A landscape with many valleys, sampled at points; each row gives a point and its height.
From any point a ball rolls to the lowest of the 2 points nearest to it. It stops when none of these is lower. Distance is the straight distance between rows; heights are no part of it.
Nanuv height 342: [ -1   3  -1  -3  19   1   5 -13  -7   6  -9  -5  -4   7  -1  14  -1  27
  -2 -19  10   5 -17 -29   2 -16  -8  11  -6  18  12  17  31 -13   4  13
  32   1 -19  -9  -1]
ner height 158: [-10 -25  -5  12  18  -8  -5   4  -1  21   2  -1 -24 -11  11 -15  13  44
  12 -32   4 -13   5 -14  -2  21 -17  -5  -6 -13 -33 -13   3 -13   7 -15
   7   5  22  -3   4]
rab height 810: [-28 -17   3  -6  -5   4 -30  -8  10  -6   3  -5  -8 -14   7  -3  -4   2
 -14  29   1 -10  17  27  -2  16  -8 -17   7  -2   1 -17 -11  13  -1  15
 -10   1  13  10   1]
Gug height 845: [  4  -4   3  15  10  -6  21   8  -3   4  10 -25   7  -5   4  11  -6 -10
 -23  11 -13  -1  -8  -9   5  -7   8  12  16 -14  35 -21 -12  -3   1 -15
  11  -8  18   4  12]
nur height 404: [  5  -9 -15  15  -6   1  -1  10 -12 -19 -18   4   3   1  -2  11   6  -3
  -8  -9   1   3  13  -4 -18  19 -16  -8  19 -13  10 -17   0   9   6  -7
  21   2 -14  22  -9]
Gogak height 761: [ -4 -20  14  -4   8   9  -8  28  -7 -10  -4 -21   2 -19   5 -11   3  22
  -2   4  -7  10  -1   9  15 -28  -9  -5  18   0  -2   4  -2 -15   4  -6
  -4   2  -3  -1   6]
soza height 407: [ -6   5   8  -1  -2 -29 -14 -19 -17  -3  -9  12   0  -2 -13  15  22 -32
   3 -18  -1  -7   2 -20 -18  13 -20  -9  -7 -28 -22   2  12  16  -8 -21
   4  -9  -6   6  -4]
dubar height 687: [-36 -23   0   1  -1   1 -16   7 -19  -2  15   3  22   5 -10  11  -1 -11
 -28  15  -2   2  23   1   1   0  12 -10   0  15   6   2 -10   7  14   4
   5  11  12  13  -6]
Tolu height 686: [ -7  10  14  -7  -2  -5 -15   1 -22  20   0  11  11   4 -18  18 -11  -5
 -11  -2 -11   0  22  -1  16  -8 -13 -16 -14 -31 -36  -2 -15  -4 -19  -4
  -9 -24   7 -10   7]
bol height 208: [ -8   6  -5 -16   1 -19  -3   5 -11  -5   2  10 -16  -1 -23   8  11   4
  -7 -12   7 -23  -4   0  -7  31  -2 -22 -16   8 -19 -19 -22 -16  14  16
  -2   7   5 -10 -13]
Gek height 732: [-13  -5  -1 -11  12   6   0  -2 -27   6  18  -5  11   0   1   6 -18 -35
 -12  41  -8 -27   3  14  28  -8  13  -7   8  11   0  -6  -5   6  -1   4
   9  -3   7   5  12]
binaf height 412: [ 31  -5  10 -15   0 -19   0  21  -5  -7   2   6  -6  -6 -31  -3   4   4
 -13  -2   5  -5 -15 -21  -3  18  -4  -4 -16   9 -10 -15  12 -24  -4  -5
   0  12   7 -17 -10]
Rupe height 272: [ 11  -7  28 -18   1  -2 -17   8   4   2 -15  12   4  20 -21  -1  -5   2
 -17   2  11 -12  -3 -14   0 -12 -25   1 -11   0 -35 -11  10   3  -7   4
  13   5   1  24  11]
Mido height 709: [-38 -25  11 -10   5 -10 -28  22 -18  -6  11  -5  11 -16  -8  18  11  13
 -17  10  -6   5  11  -3  -3  -6  -2 -22   5   7  -1   7   5 -16   5  -1
  -4  -1   3   3  -3]
rituv height 443: [-13   3 -28   6  -2  13   3 -22  14 -24  -8   6 -19   4  36  -9   0  -6
  22   6   4   1   5  24  -3  27  26 -15   7   3  13  16 -14  13   4  18
   6  15  -7 -15   0]
Pov height 696: [ 10   5  -5   9  -4   0  -2   3  14  11 -12  21  15   3   2 -16   0  -9
  13 -18   4  19  12 -10  -3  -6   2  15   4  10  -1  14  14  24  -5  -9
 -20   1  20   5 -16]
boped height 610: [ 10  11   6  -1   8  14 -11 -22  16  21 -13  -3 -16  14  11   1  -7  12
   2   2   1  13  -3   1  12 -13  -7   8 -13 -12 -26  -5 -15  19 -27  13
   3 -18  14  10  25]
Milif height 113: [ -1  11  -2   2 -14  -8   1 -11   5   0   4  21   6  12  22 -16 -11 -22
  28   6 -18   7  -2   4  -3   2   9  11 -14   4 -19  20  -4   1  11  -4
  -7  -6  -1   9  -5]
bifa height 636: [ 22 -11   7   7  -4 -20  24  15 -14  -8   3   0  11 -12 -15 -19  -3 -22
  10   8 -19  13 -10  -8  16 -15  13   1   6   5   7  16  10  -4   1 -32
 -21   7   6 -25  -6]
nozo height 599: [  8  -7   5   1  15  -7  13  14  16 -24   7 -20  16  -9  15 -10   6 -21
  13  16  -8 -18 -18   5   9 -10  13  12  22   8  38  -8  21  -3   1 -22
  -6  11   3 -18   0]
Rol height 249: [-18 -20  13   4  10 -23  -7  -4  -5  14   4   7  -5   6   6   6   7  26
  -8 -30   2   0   6 -24  -3  18  -1   3 -16   2 -23  -6  -2  -7  15  -1
  20  10  18   9  -6]
Dib height 704: [ -6   6   2  -5   5 -13  17  21 -18  16  13 -21   5  -4 -23  19  -2  23
 -14  -8  -3   4 -16  -5  22  -4  17 -12  -4   5  12  10  -3 -30   5   6
 -15   2  10 -38   5]
ziv height 695: [  5   3  -1 -14   3 -15  -1  10 -32  -7  12  -4  25   7   7   3 -29 -40
  -8  39 -31 -20  -6   8  14 -12   6 -11   2  -7 -18 -12   6 -17   9  -7
  17  -8   5  -3  13]
Turol height 505: [ -7  -8  -8   8  -5  -8  -4  -3  -2 -23  -8  18 -19  -2  23 -26  11 -15
  29  -9 -10  14  -4  -9  -2  12  19 -14  -1 -10   1  28  12  15  -4  -6
 -19   5  -3 -31  -8]
vuzuz height 239: [ -1 -18  -6   7  16   4  -1  -5   6  20  -5   6 -28  -5   8  -6   9  51
  10 -29  16   7   2 -13  -3   0 -12  -2  -7  -4 -16   8  21  -6   1  -6
  22  -3   4  -3   6]
muni height 431: [  7   3   0  13 -10  11   8  -3   0   0 -10  -4  14   6   5  -2  -5   0
  -9 -23   3  10  11  -3 -18  -3  -5  16   6  -2   2 -13  -5   0  12 -11
  14   0  -2  28  -6]
fizu height 334: [-10   1  -5 -15   1  -5 -14   5  13   6   3  15 -16   1  -7  -3   1  13
   0  -1  -6   2  -2   4   0  29   3 -18 -12  -9 -25  -9 -29  -5  -4  10
 -11   0  14 -10  -1]
Vabi height 298: [-24  -1  12 -20  -4 -12  -5  16  -9   0   7   3   4  -4 -27  -2  10   6
 -14   0   8 -21  12   3  -4  19   4 -20  -7  35 -12  -5 -30 -23  19   8
 -20  10   2  17  -8]
Pefof height 546: [ -6   4   5   0   0  20 -21 -23   5   4 -19   7  -7  18  18   4  -6   2
  10   1  10   6   5   5  -1 -11 -12   8  -9   5 -26  12   2  26 -12  18
   5  -9  -5  26  11]
Zefeb height 555: [ -6 -18   6 -15   8   0 -11   0   9 -30 -12   8 -15 -15  15 -28   2 -12
  23  15  -7  12  -7   0   6  -5  16 -11   5   0   8  35  27  10 -15 -13
 -17   1  -5 -31  -6]
kopov height 619: [  1  14  -1   0   8   5   6  -5  -4  34  12  -8 -15 -10 -20   5   9  36
   0 -29  -3   7  -9  -2   5  -6   3   0  -7 -10 -13  -4  -6 -28 -10  -9
  -8 -12   1 -17   2]
Bigo height 725: [  0   2  12  -3   5  16  11 -18 -10   8   0  -3   9   3  -4 -12  -8  -9
   4  13   1  -6  11   7  32 -35   4  14  12  22  -7  24  -2  12  -6  -4
 -10 -17  -5  11   3]
pid height 252: [  0   4  -7  -9 -12  -9   2  -3  -1 -25  12  11  11   6  18  -6 -12 -34
  16  21 -25  -8 -12  -6  -9  -2  11   0 -12   1  10  18  13  -6  16   1
  -2   5 -10  -9  -3]
badez height 667: [ 13   1 -10   4 -15   0   0  16  18   8  -7  24   1  15   5 -17 -14  -7
   1  -5   4  19  10  -4  -2  19  11  13 -18   4 -17  -1  -4  17   0   6
   1   8  24  -1  -7]
Salat height 685: [ 16  -1   5  -5   6 -13  18  23 -24  17   6 -11  -1  -9 -44  10   4  12
 -17 -14   4  19 -14 -21  13  -9   9  -1  -3  -9  18  12   4 -15 -16  -8
  -3   6   5 -39  -3]
peger height 777: [-26 -13   6 -12  13   5 -22 -14   3   5   8  -7  -2   4  17  -1  -5 -11
  -7  38   0 -14  12  22  23   0  -2  -3  11  13  -8   1  -8  22  -6  16
  -1  -3  15  17  13]
nimi height 348: [ -5 -11  35 -16   9  -2 -26   8   1  -4 -10   7  -5  12  12  -6  -7  19
  -1   1   7  -1   0 -18   9  -5 -13   6 -19  12 -39   9  20  -4   5   7
  16   3  -2  21  13]
Lizaz height 591: [ -9   0  22 -13   8   1 -22 -15  23 -22 -13  10 -11  -6  20  -7   7   1
  14   6  -2 -13 -17   2   1   0 -10   3  -2   0 -19   7  15  -4 -17   2
  -6  -7  -8  -1   8]
vamo height 349: [ -1  16  -4  10 -10   5  16  -9 -14   5  16 -10   2  -4  21  -7 -23  -7
  22  12 -36   1  -5  27   9 -13  10  -3   4 -23 -12   1 -18 -19  16 -11
 -12 -20   4  -5   6]
per height 602: [  8  11 -15  -8  -7   8   2   8 -13  20   2   1   0   6 -34  22 -15   0
 -36  25  -1  13  10   9  18  -1  17  -6  -7 -11  22   3 -13   6 -15  20
   7  -4   7  -9   5]
zupif height 147: [ 11  -5  23 -18  -5 -11 -18  19  12  24   3  20  10  12 -26  -6  -5   7
 -22  -1  12   1  18 -23   8  -3 -12  16 -19  -3 -33  -8  -4  -2 -18  -2
  -6  -1  23   0   4]
Vis height 462: [-10   3  -7 -14  17  11   3   0   1   9  10  -5  -8  17  16  12 -11  12
   7  16 -15 -14 -17   6  23 -10  25   4 -13   6  -6  30  -5  -8  18  20
  28   0  -4   2  24]
Gil height 691: [  7  -9  -1   0  12  17  -4 -16 -14  14 -13   5   0   5 -14   0  -9  -9
 -11  12  16  18  31   8  24 -29 -15   8   9  18  -4  14  -6  33 -35   3
   0 -17 -12   6   2]
Sebov height 727: [-12  -7  13   9   6 -10   8   8   7 -10   4  -3  18 -16   2 -10  22  -3
  11  -8   3   1  -6  -4   6 -13   8   3  17  23  14  24  28   2  12 -20
 -28   4   1   0  -8]
zap height 662: [ 34  -3  -5  18  -6  -8  28  12 -14   1   4   4  -4  -7 -23   1  -1 -11
  -1 -10 -10  29 -20  -9   3   1  13   9   4  -8  25   9  -3  -2 -12 -21
  -8   7  -1 -38  -5]
Beke height 534: [ -7  -2 -13  -2   0  21   3 -13   1  11   8 -12 -15  10  33   0  -5  18
  13  10 -16  -5  -8  19   0  -1  27   1  -2  -1  -4   5 -27  -9  17  23
  25  -4   0   7  20]
Pize height 734: [-16 -10  -1  12   0 -22  -1  18  -8  -8  12 -17   5  -5  -5  19  19  10
 -11 -17 -12  10  -3 -20 -17   2 -10  -3  -3 -20  18  -4   4 -22  11 -14
   0  -7  -9  -8  -4]
tomin height 318: [-22  -9  23  -5  14   1 -14  -2   4  -3  -6  -5   1  13  12  10   1  21
 -24 -12   9  -4   6 -12  -1   5   0   5  -7   1 -12  -9   2   6   5  12
  27   8  13  24  13]
gigu height 837: [ -3 -10   2  19   5  14   9  11  13   1   1 -32  13  -8  13  13  -3  17
 -17   7  10   7  -4 -11 -18 -22  -6   9  28 -11  44 -28   7  -1   5  -8
  -3 -10   8  19   9]
vap height 583: [ 12  21 -19  -5   0  23  10 -18   1  45   7  -7 -32  -1 -28   4  -5  42
  13 -21  16   8  -3   4  18  -7  -4   3 -15   3  -3   6  -7 -15 -20  21
  -2 -21  -9 -11   1]
Mobi height 554: [  5  -4 -12   0   1  -5   0   1  -3   5  -1   0  -8   9  -8  12 -10   0
 -25  10  -4  15   4   3  10  20   8 -15  -6 -17  12 -10 -24  13  -4  17
  21   4  19  -6   8]
reso height 333: [-13   4  -9   8  -5   8   9   0  13 -38   0   0   8   3  23 -20  11  -8
  19   0   1 -22   4  23 -22  15  -3   1  14  22   8 -17 -25 -12  32  -3
  -4   9 -10   8 -18]
Gatos height 286: [  4  12 -20  11 -10  19  -2 -20   9 -20 -23  -6 -19   2  28  -1  -2  -5
   9  -2  12   0   6  12 -26  14  -5  -4   8 -26   8 -19  -8  31  -5  14
  27  -7 -16  11   8]
dob height 615: [ 24  -8   0   5   1 -19  18  24   1 -31  14 -13  14  -5  10 -27   5 -24
  18   8 -11  -5 -16  -7   1  -4   8  13  11  20  20   7  18 -10  22 -28
 -22  15  -1 -20  -7]
tes height 747: [ -1 -13  21 -13   2  -2  -5   1  -6  -4  -2  -6   1 -13  -7 -15  -3  -4
  15  14  -9   7   6  13  18 -34 -15   1  15  10 -18  11  12  -7  -9 -15
 -18 -14 -20   7  -1]
Pevo height 439: [ 24  31   9  16  -3  -7  16 -23   4  11  -7  12   5  18  12  -3 -12 -33
   9 -22   4   3  -6 -12  -6   4  -9  30 -12   4 -13  -7   1  10  -8  -6
   5   5   8  14  -1]
Zofum height 487: [ -4  -3  -3  -4 -12  27 -20  -3  -2   2 -25  24   5  12   5   3   4  -8
   6   3  17   9  18   5  -5  -5 -12  -3   0  22 -14  24   7  23   1  14
   5   4 -23  28  -2]
Ginek height 473: [ 16  35  12   5  -5   0  21  -9  -9  20   9  -4  10   4 -16   4 -10 -20
  -4   3  -7 -17 -15  12  13  -4   1   8   1  -3  -7 -18 -27 -16  -6  -5
  -7  -4   1   4   1]
zet height 280: [ 11  18 -11  19  -1  -5   1 -25   0   6 -15  10 -11  -1  23   6  16  -6
   8 -38  21   0   2 -12 -24  21 -11  -2  -2  -9   3  -2  14  29 -13   7
  31   6   0   4  -7]
Pigum height 542: [  5  25  -9  -2  -2  13  14 -15  18  29   2   7 -14  -1 -17   1   0  26
  18 -16  21   2  -6   2  -3  10  -4   8  -9  11   0   6   5 -12  -9  15
  -6   2 -18  -6 -18]
baru height 873: [  7  -3   8  15   3 -11  19  -5  -8   1   4  -2  17  -8   7  -9   6 -37
  -4  -2  -8  -6  -3   2  11  10   8  11   6  10  13 -12 -23  19   2 -18
 -19   7  32  -5  -3]
kiz height 650: [-36 -20 -15   7  -5  14  -5  -2 -21  12  20   0   6  -5  14  11  -8   4
 -14  24 -15  17  23  19   4  -1  27 -19   6  -1   8   9 -19   3  11  19
   9  -1   6   3  -2]
Pusa height 213: [ -4   8 -22  23  -5   5  -4 -18  15 -16 -14   1 -19  -4  34  -6  17   6
  11 -29   6   8   4   2 -31  15   6   2  11 -25   8  -3  10  20  -3  -7
  11  -2  -4   1  -7]
Kizet height 251: [ 16  19   6 -24  -6   3  -7   5  28  -9   7  -5   6  -8 -26   4   7   0
   0  23  18 -11 -14   4 -19  -2 -13   3  -7  13  23 -15  18 -14 -19  20
 -34   2 -21  -7  -5]
Supo height 481: [ -5   4  11 -20   4   9 -11  20   9   6 -10  -2  -1  -2 -41  22   5  27
 -16   2  30  -2  -5  -8  -6 -14 -21  -3  -4  14   8  -5  13  -4 -11  18
   3   4 -14  16   1]
suge height 514: [ 12   3  -5   4  -1   6   6  -2   3  18 -11   2  -3  -4 -19   3   7  -2
  -4 -10   0  13   9  -4   5   2 -10   3   6 -26   0  -1  -6  30 -29 -18
   3 -10  13  -8  -3]
fam height 361: [  2   3  -7  -4 -15 -16 -17   0  -2  -7  -7  15   0  -3 -27   8  24 -11
   2 -14  16 -14   6 -10 -27  22 -32 -12  -7 -10 -13  -1  10   3  -6 -17
  -2  -5 -15  18 -10]
Zar height 297: [-17  -6   3   0  10   6  -6 -11  -4  13 -10  -1  -3   8   2  21  17  40
  -8 -32  16  11  10 -23 -17 -14 -17   5   1   2 -10  15  22   5   4   1
  27 -11 -12  16  -1]
Fito height 560: [  6  -2   2   6   2  18 -14 -13  12   6 -15  -5  -9  -8  10   4  -1   3
 -10   3  -3  12  11  12   6  -9  -9   5   8 -19   5 -14 -12  30 -22   0
  -1 -15  19  10  11]
fikud height 413: [ 12  24  -7   2  -4  -6  16   2 -26  20  17 -10  23   0  -5   9 -23  -7
  -5   8 -20  -6   4  21  15 -19   5  -4   0 -10 -10  -6 -18 -37  17 -16
  -6 -17   3 -11   4]
Delof height 508: [ -2  13  -5 -19 -11  13  -5   9  15  16   0   0   0  -3 -45   5   9  28
   6 -14  24   4   4   1  -3  -1 -12  -1 -12  22  -5  12  13 -10 -12   8
 -14   0 -20  -1  -6]
rodu height 578: [ -4   3  15  -3   7 -13   2   2   6 -29  16 -10   5  -8  10  -5   5  -6
  -3  14 -12 -20 -12   3  -4  -5  -9  -1  13  -7  17 -14   5 -18   4 -13
 -20   6  -3 -12   2]
zub height 389: [ -2  -1   9  -8  18   5  23  -4  -7  -1   7 -16  -3   3  16   0  -8  17
   5  -7   0   2 -24 -15  15 -22  16   5   2  13  11  25   9 -13  19   3
  25   2 -17  -6  17]
Muz height 772: [ -7 -16  10  -4   8   1  10  30 -26 -16  12 -27  15 -11   6   8 -11  10
  -8  15  -5 -13  -2   6  19 -27   0 -12  23  16   4   1   4 -19  28  -2
  13   6 -16   9  17]
fev height 714: [ 13  -9  10   7  -3  -9  -2  16   9  -6  -2  11  25 -11 -12 -11   8 -15
  15  -8   4  22  11  -3  -5 -15  -5  17  11  16   2  13  36   3  -3 -28
 -30  -1 -13   3 -13]
fop height 590: [  1  16 -16  16  -5  10   6 -16  26   6   0   4  -3  12  44  -5  -7   4
   8  -8  -2  -1 -11  -2  -2  20  19  16  -4   6  17  -1  15  11  10  21
  11  12  14   6   1]
neda height 651: [ -4   5   0  -4   2  -2   5   9 -16  17   5   2  -2   5 -14   6 -13  27
  -1  -6 -16  18   9   3  17 -18   1 -18 -12 -25 -30  11 -15 -22  -9  -7
  -9 -21   4 -19   5]
dokab height 831: [-11 -12   4   9  -5  10 -10   8  14   1   4 -29   8 -14 -13   9   1  27
 -12   4   5  -2   2   4 -23 -33 -30   0  16  -9  23 -35   5 -10  -7  -3
 -13 -12   0  23  11]
tosur height 480: [ 29  -1 -10  20  -1   7  20   2  -2  17  -3  -6  -6 -17 -28   7  21   3
  -1 -20  14   0  -1  -7  -9   0 -13   9  18  -9  20  -5   0  11 -26 -30
   1  -7   3  -3  -4]
Benil height 726: [-32 -15   9  15   5 -12  -6   6  -3  -2   5  -8  13 -13  -2   5  27   8
  -5 -27  -3   3   5 -18 -16  -4  -6   6  13   7   6   9   9 -11  12 -19
 -14  -1  -6  14  -9]
zol height 717: [-13 -15   1  -5  -5  -3 -11   9 -32  15   0  12   3  -8 -27  -1  -4 -11
  -2   8  -6   0  36   1   7  -5 -13 -22  -2 -16 -43   0  -8   9 -10 -21
 -20 -24   0   6  -7]
kot height 497: [ 15  -1  -2 -18  -3 -18 -19   3   8 -17 -11   6 -14   6 -15   7  -8 -14
 -29  14  -1   3  -5  -4   1  32  -3 -11 -28 -23  -4 -25 -17  12 -13  24
  12  10  21  -5   7]
Rur height 438: [ -1 -13 -16   1 -20  14 -16   0 -15  -7 -18  15   6  -3  -7   2   2 -12
   2   1  10  17  36   9 -18   5 -15  -9   6  -9  -6   6   8  33   7  -4
  16  -6 -23  28 -15]
Dotu height 454: [  6   6 -13  17 -12  10  13   5  10  16   1  -3  13   0  -8   9   7   8
   0 -23  10  19   6  -8 -18  -1  -3   8  10  -1  27  -4   0   0   0 -16
   0  -5 -12   4 -17]
fena height 629: [ 17  15 -10   7  -8   4   3  -1  13  15   0  26  -5  13  29  -6  -9   5
   8 -15   5  13   4 -11  -3  29   3   5 -14  21   4   1  22   7   5  16
  -3  26  13  -8 -14]
dar height 367: [ 28   4   7 -12  13 -11   3   7  -3 -11 -11  -1 -22  -9 -28   8   3  13
 -11  -8  13 -13 -15 -14  -1   9 -23   1  -6 -10   4 -13  24 -17 -16   4
  23  13 -16 -13   2]
Gegit height 821: [-16  -6  -4  -3  -2  22   0   3  16  -2  11 -27   2 -11   1   2   8  33
  -1  17   8  -2   1  23  -4 -19  -8  -8  12  -1  25 -22  -5 -13   7  18
 -11   3  -3   8  11]
zude height 649: [  1   1  -2  -7  -2  11  -9  -4 -23  13   5   5  10  12 -27  21 -16 -16
 -33  26  11  16  31   1  16 -12   0  -3 -10  11   0  20  -8  19 -16  19
  12 -10  -5   8   0]
Sugo height 223: [ -7  18  -9   9 -16   9  -9 -13  28  -2   2   8  -5  13  30 -11  -2  20
  33 -12  -6   6  -8  13 -21   4  -9  11 -15 -14  -8   3   8 -17  15   9
 -15   0  -9  10 -15]
ledom height 666: [ 12   3   8 -26  -2  -5  -6  11  -8 -16   7  -9   7  -2  21  -4 -19 -12
   4  45 -26 -21 -13  23  17 -26  -1  -7   0   1 -17  -7   8 -17   4   1
   6  -8   0   5  17]
Sozuk height 595: [-14   4 -18   5 -16  21   4 -28 -17  23  19  -7  -2  10  23   6  -9  -3
   4  13 -23   9  17  24   7 -10  28  -6  -7  -9  -8  15 -37   1  11  15
  10 -21   3   7   9]
Lunas height 798: [ 15  -3 -14 -16  -2  12  14  33  15 -20  14 -14   8   0  -4 -11   3   9
   9  16  12  -9 -13   9   3   3  18  -4  17  29  35   9  -2 -22  18   7
  -6  27 -27 -14   4]
loti height 364: [  6  14 -25  16 -11   4   9  -5  11 -32 -15  10 -19   9  30 -10  -6  -7
  13  -6  -1   5   5  21 -14  34  11  -4   3 -12   5 -15 -19  19  13  17
  21  17  -3  -6 -10]
nobab height 857: [ -8 -14  -1  28  13 -11  20  -7 -18 -11   3 -15   3  -9  22  -3  -7 -31
 -10  -3 -18 -18 -10  -3  13  -3  23  14  11   1  29  -8 -11  21   3 -22
   6  -1  30  -8  10]
lemat height 352: [ -9  -2   1  -2   0   0   3  13   2 -19   7   0  14   1  -8  -4  15   4
  -2   2   8 -14   5  13 -17  11  -6  -5  11  26   3 -19 -24 -19  31  -1
   0  14   0  12 -11]
Vupi height 316: [ 30  17   3 -14   7  -4  -4   5  23 -19  -8  -2 -11  -7 -34  11  -4   6
 -23  13  21 -22 -21  -3 -13   6 -20   1  -1 -10  16 -27  19 -10  -9  19
  -1   3 -12 -11   0]
Loz height 729: [-14 -24  10  -4  -3 -11 -15  21 -11  -5  -1  13   1  -8 -16  -3   7   4
   0  -3  -6   1  21  -1   0   2  -8 -10   5  -6 -25   7  -4   8  -1 -20
   0   3   5   4  -3]
bidis height 498: [ 20  23   4  15   1  -4  26 -28   7  17   4  -2  10  13   0  -3  -3 -24
   7 -16   3 -23 -18  -5   3  14  13  32  -1  21   0 -16 -19   2   3  -6
  -9   6   6   7  -2]
tak height 809: [-11  -2 -12  -3   1   5   9  11  22 -14  18 -22  10 -12   0  -1  12  20
   2   4  18  -3  -7   6 -11   7   8  -7  18  11  43  -6  -6 -22  19  10
 -20  12 -11  -2   6]
Sok height 308: [ 11   8   3 -19 -13  -8 -10   3  19  -4  -4  15   8  -5 -30  -2  19 -18
  -4   2  14  -8  -5  -6 -27  22 -11   4 -10  11  11 -15  18  -3 -11   1
 -22   1  -8   5 -24]
zel height 465: [ -7  -4  11   3  15 -19  -7 -16 -10 -17 -14   2 -10  -3  -1   9   6 -15
  -8 -16  -9  -8 -14  -3   4   7  -3  -8   3 -23  -9  -2   2   8 -18  -6
   8  -4 -11 -15   8]
fik height 346: [ -2  -7 -21   5 -17  -5  25   5 -18  -8   9   3   5   5   5  -3 -15 -26
  14  24 -27  16 -14  -1   7  -6  29  -2  -2 -10  21  22   0   9  13  -3
  -1   7  -1 -21  -7]
Naped height 433: [ -3 -11 -20  23 -16 -13  13 -13 -11   2  -3  12  -3   5  11 -10  -5 -17
  24  -8 -15  24 -11  -6   8   7  37  -1 -10  -4   8  37  -2  23   2  -3
 -11  13   9 -31 -10]
Neno height 330: [ 15  14  -7  24   9   1  17 -21  -9   5 -13   8  -6   6  20  17   5 -11
  -4 -39  18   0 -10 -34 -20  15  -8  12   6   7  20 -12  33  16  -1   0
  19  12  -6   6 -12]
Zil height 130: [ -8  11 -14   7  -3  11  -2 -16  21  -2  -2  -1 -15  -7  13   2  13  20
  20 -12   1   2  -9   7 -27   4 -10  -4  -1 -25   4   4  18  -5  -6  10
  -3  -5 -14  -6  -5]
Gis height 426: [  6   4  -2 -21  -8 -12 -18  -6  26  -3  -5  17  -6   1  -4  -5   6 -11
  -5  14  -6  -2  -2   2 -23  31  -8 -15 -23 -24 -14 -20 -12  -1  -9   9
 -11  -9  17  -5 -10]
Dovab height 632: [  9  -3  25 -18   9   1 -11  11   9 -24 -13   2 -10  -2  19 -25  -1 -16
  13  29 -10 -26 -18  11  14 -17  -4   4   3   7 -20   9  14  -4   2  -2
  -2   4  -2   9  13]
fuli height 250: [ -3   2 -10  13 -14   6   3 -12 -21  -2  13   7   3   3  12 -15 -22 -32
  21  19 -17   4  12  24   3  -4  10   0   3  -5 -10  -1  -6   3  18 -13
  -8  -7 -12  19  -8]
gitav height 450: [ 17  -6  15 -15   7   1  -1  29   6   6   0   1   9  -1 -34   4   4  10
 -20  -1  22   3  -4 -15   5  -1  -1   6  -4  17   3  -7   6 -11  -2   2
   4  16   4   3   0]
Lubur height 532: [  0   6 -17   9  -8  16   4 -23  23   5   0   4  -9  13  46  -4  -1 -10
  23   2  -1   8   3  12   7  16  34   8  -9  10   9   9 -19  28   6  29
   4   7  17  -1  11]
zoder height 287: [ -9  14 -11  13 -17   5   0   2  30 -26  -4  -9   2   4  34 -21  -1   1
  28  -2  -8  -8  -9  25 -26   0 -14   8   9  -4   8 -18   1 -17  22  -1
 -12   6  -6  15 -10]
pasib height 533: [-11   5  18  -5   8 -12 -10 -20  11 -15   4  -4  -5  -7  15  -3  -3 -14
  -3  14 -12 -28 -18   8   6  14  -1  -6   2 -10  -6  -6 -13  -5 -12   6
  -9   0   8 -10  11]
revuk height 273: [ -3  -7  16 -14   7  -8 -18   6  -3  32   2  13  13  13 -32   4   2   2
 -25   1  11   2  30 -20  26 -19  -7   9 -19  -1 -22  18  -7  18 -36  -2
 -21 -15  15  -7  -3]
gilav height 785: [ -3 -15  -3 -15  11   5  11  29  -5 -18  12 -17   2   1  -7  -3  -1  15
  -2  18  -1 -22 -12   5  16  -4  22 -16  13  20  14   6 -11 -23  27  14
  16  20 -20 -13  14]
Bup height 380: [ 27  14   2  32   4  -5  31 -27 -11  11 -15   6  -7   9  18  -2  -4 -17
   8 -30   9   6  -9 -24   0   1  12  20  -1   8   7   0   3  20   0  -8
  19   3  -4  -5  -5]

For each start below, name the point where the ball stops.
Salat -> pasib
nobab -> bol
Delof -> Kizet
Muz -> bol
peger -> pasib

For each start below, name every point that the ball comes to, in order.
Loz -> Mido, dubar, kiz, Sozuk, Beke, Vis, zub, Nanuv, Zar, vuzuz, ner
zol -> Tolu, neda, kopov, vap, Pigum, Delof, Supo, gitav, binaf, dar, Vupi, Kizet
Dib -> kopov, vap, Pigum, Delof, Supo, gitav, binaf, dar, Vupi, Kizet
